The views of a scene show one set of named points, each view turned or mirrored, and shifted as a whole, with a little noise and some points left out.
In the rows, 100 means zero.

Scene 1
View 1
j103: 147	62	100	90	102	108	75	95	102	115	113	92	100	87	97	66	111	104	103	104	97	85	77	85	100
j585: 106	69	117	115	73	122	127	77	97	86	68	101	89	79	87	99	78	86	55	75	87	107	94	88	92
j681: 120	71	114	100	78	119	116	77	109	100	82	98	79	109	113	100	82	108	77	115	109	116	84	115	121
j696: 115	74	108	100	90	114	113	88	96	109	87	95	87	92	93	92	86	108	80	114	115	109	85	104	110
j896: 127	70	103	105	100	116	106	87	108	111	84	95	89	80	84	72	93	104	73	97	106	100	84	96	100
j38: 94	87	105	119	87	116	142	99	92	124	69	92	76	84	74	105	66	120	68	135	144	121	87	115	116
j655: 103	70	111	100	72	118	126	87	89	94	78	96	87	101	105	116	77	100	76	114	108	121	89	101	114
j331: 78	81	116	133	76	124	156	83	84	91	51	100	92	54	61	109	69	86	35	72	103	113	99	84	82
j483: 143	57	106	91	99	112	70	90	97	103	114	91	107	73	92	58	116	85	100	77	74	75	81	65	82
j938: 130	63	107	97	93	112	88	94	93	103	104	94	103	75	92	79	103	91	91	86	88	86	84	74	90
j754: 112	70	102	100	94	106	98	113	68	114	111	86	110	69	80	89	90	96	106	110	114	87	82	65	97
j34: 117	67	117	94	73	120	110	79	101	87	89	97	87	100	112	99	86	92	78	93	86	108	88	93	105
j469: 114	73	113	94	78	118	119	80	100	98	87	98	80	109	115	100	81	111	80	125	113	120	85	113	120
j167: 101	77	117	121	76	124	136	69	107	92	58	99	89	73	76	89	82	90	42	65	86	110	99	95	88
j444: 114	68	117	105	81	123	117	75	103	92	76	99	88	86	93	91	83	94	58	84	88	113	92	94	100
View 2
j469: 114	96	114	124	127	98	103	91	91	81	85	109	88	100	95	108	94	104	78	83	97	77	120	118	106
j896: 101	94	97	101	117	116	116	101	86	82	86	99	91	101	93	86	101	89	110	114	84	96	106	123	84
j103: 90	101	85	88	129	131	110	109	81	121	115	115	97	117	107	83	92	80	124	117	83	87	107	122	101
j696: 106	95	106	114	123	109	108	92	94	89	83	104	83	99	93	102	99	100	100	99	94	88	116	113	98
j331: 109	90	96	82	69	82	121	58	112	33	55	59	92	67	55	87	115	91	94	107	88	124	99	113	88
j585: 109	91	96	84	86	94	110	76	97	51	78	84	102	90	72	79	98	86	87	106	87	108	114	132	92
j38: 112	92	116	133	119	102	117	79	105	67	54	85	62	72	84	117	125	116	101	92	100	91	100	84	94
j34: 107	98	100	99	107	97	104	83	91	78	96	105	103	108	91	94	87	88	79	91	94	86	124	131	107
j754: 89	104	76	82	104	120	115	78	105	122	99	100	92	108	89	91	112	96	132	109	102	94	101	89	116
j681: 114	95	116	119	126	103	101	95	87	72	81	108	89	101	94	102	90	100	77	91	94	80	116	125	97
j483: 84	102	72	61	107	127	113	101	88	117	125	107	114	122	95	69	87	68	125	122	82	97	111	133	103
j167: 111	89	100	85	86	89	117	83	96	33	69	74	98	81	68	80	95	81	87	112	80	117	105	137	77
j444: 107	96	101	91	102	98	111	84	94	62	83	92	101	94	84	86	93	82	87	103	85	103	116	132	94
j655: 107	99	102	102	106	92	104	70	97	73	88	103	105	105	82	95	90	91	75	85	100	87	124	125	113
View 3
j754: 97	74	98	125	82	98	93	96	115	120	79	94	70	97	68	90	90	116	117	72	75	115	90	95	97
j681: 127	92	101	97	104	103	111	102	72	104	100	127	124	84	106	101	83	88	99	93	100	103	89	93	84
j469: 118	95	95	97	99	101	110	109	72	112	93	133	121	88	98	99	81	87	106	89	108	106	89	101	84
j938: 107	62	101	133	86	96	96	75	109	113	105	90	105	90	96	115	84	103	84	95	80	98	102	69	85
j585: 108	84	116	84	130	118	119	106	91	109	126	80	93	66	94	94	77	95	79	100	87	95	103	89	75
j38: 119	117	110	66	114	114	115	134	63	102	78	118	84	79	83	72	85	99	125	76	96	113	84	123	92
j655: 111	92	99	87	110	111	116	111	72	118	102	122	109	82	88	93	77	84	103	93	102	106	93	101	80
j483: 109	50	104	148	75	89	87	68	125	103	97	74	92	89	101	109	91	121	87	89	65	99	96	67	94
j34: 111	82	98	103	107	111	112	96	87	115	110	111	115	83	100	104	81	89	85	98	94	98	99	87	82
j103: 121	68	105	140	70	85	81	76	107	96	78	96	104	96	102	103	94	118	101	77	72	105	83	76	97
j896: 124	85	113	108	93	102	96	99	90	94	91	90	102	82	107	94	89	115	103	83	80	102	85	90	90
j167: 114	92	129	72	135	123	116	112	85	95	129	65	92	56	107	85	76	98	77	100	79	90	99	92	76
j696: 118	91	102	99	96	103	110	106	81	108	88	114	106	86	96	95	86	103	109	84	92	107	88	101	90
j331: 97	96	126	56	149	131	125	126	90	113	126	64	66	53	84	76	76	97	87	95	79	99	106	102	77
View 4
j167: 143	116	97	114	116	85	118	143	88	80	97	101	107	76	127	75	87	121	103	118	84	97	100	121	100
j681: 99	104	118	99	98	114	119	113	68	97	97	111	116	113	101	105	102	115	111	103	67	84	74	111	100
j34: 107	110	111	103	95	100	116	113	80	111	93	107	118	110	105	93	99	109	101	119	74	73	81	100	98
j469: 92	99	117	95	98	118	115	107	71	105	105	113	113	113	95	107	101	108	115	90	66	86	75	106	97
j696: 86	99	116	90	95	102	113	111	79	106	100	106	104	103	102	101	103	104	122	94	75	100	87	110	101
j103: 52	94	131	100	67	83	100	116	96	136	60	92	103	105	123	97	99	95	118	133	70	103	82	100	97
j483: 60	100	122	107	64	64	98	122	106	144	52	85	105	106	131	80	93	96	105	155	77	91	90	100	99
j896: 83	101	120	103	89	88	113	127	84	102	81	94	99	91	125	91	97	105	120	115	72	110	92	115	100
j38: 103	94	112	81	114	105	120	113	75	83	131	109	89	90	96	98	101	100	130	55	79	128	107	117	104
j585: 133	116	100	109	107	82	117	133	93	101	102	99	113	91	115	75	87	114	96	118	80	89	101	106	102
j938: 76	104	117	104	79	71	99	120	103	131	70	91	105	101	120	85	93	99	106	137	83	94	94	100	94
j331: 158	118	90	106	124	73	118	138	97	84	129	96	100	72	115	61	80	109	100	98	97	107	125	108	101
j444: 116	109	108	109	99	92	115	125	84	98	94	101	113	96	114	85	90	111	104	118	78	85	91	108	99
j754: 65	89	117	82	80	69	98	102	104	144	97	92	91	103	102	78	93	87	112	106	86	111	111	90	104
j655: 111	107	109	92	105	109	121	107	76	102	116	115	117	107	89	94	99	107	108	91	74	86	86	101	100
View 5
j585: 103	111	116	107	109	81	126	119	89	81	117	82	82	76	70	89	86	90	120	96	125	106	99	119	98
j469: 91	101	104	89	93	86	134	96	93	44	115	109	82	101	92	105	79	94	125	71	99	111	82	78	107
j483: 91	99	122	89	99	76	94	97	101	67	86	135	99	93	99	60	70	99	67	101	95	75	135	137	63
j103: 96	95	116	78	100	77	93	89	110	56	87	145	97	105	110	71	69	93	84	90	88	88	123	118	79
j681: 87	104	112	90	116	86	133	105	105	36	116	107	76	95	95	96	92	76	133	69	109	121	76	83	111
j38: 120	112	98	88	102	62	112	91	105	71	128	99	90	102	101	132	88	60	147	81	114	121	80	88	144
j896: 96	107	115	88	115	78	104	100	108	63	104	119	88	91	98	81	82	73	106	87	108	104	106	117	101
j754: 122	105	103	86	79	59	88	82	100	91	98	126	106	100	106	107	58	93	96	105	95	83	121	115	99
j331: 117	119	112	115	115	66	121	124	91	109	130	61	83	71	66	106	96	70	140	110	148	111	96	133	118
j696: 99	105	108	88	97	77	116	96	102	55	109	112	87	95	100	103	79	81	119	83	102	105	93	89	107
j444: 92	107	117	104	112	82	124	117	93	66	110	93	81	77	84	82	89	89	116	94	119	104	95	115	93
j938: 98	103	114	95	101	81	103	103	102	72	94	125	97	93	95	76	73	99	83	100	101	82	121	129	81
j655: 100	109	103	99	92	81	133	102	86	60	114	95	82	93	87	113	79	93	127	79	109	109	86	83	108

Which points are out of place in each view (at most two, in the order of its rows)? Write - if all are in place.
view 1: -
view 2: j655
view 3: j938
view 4: -
view 5: j681
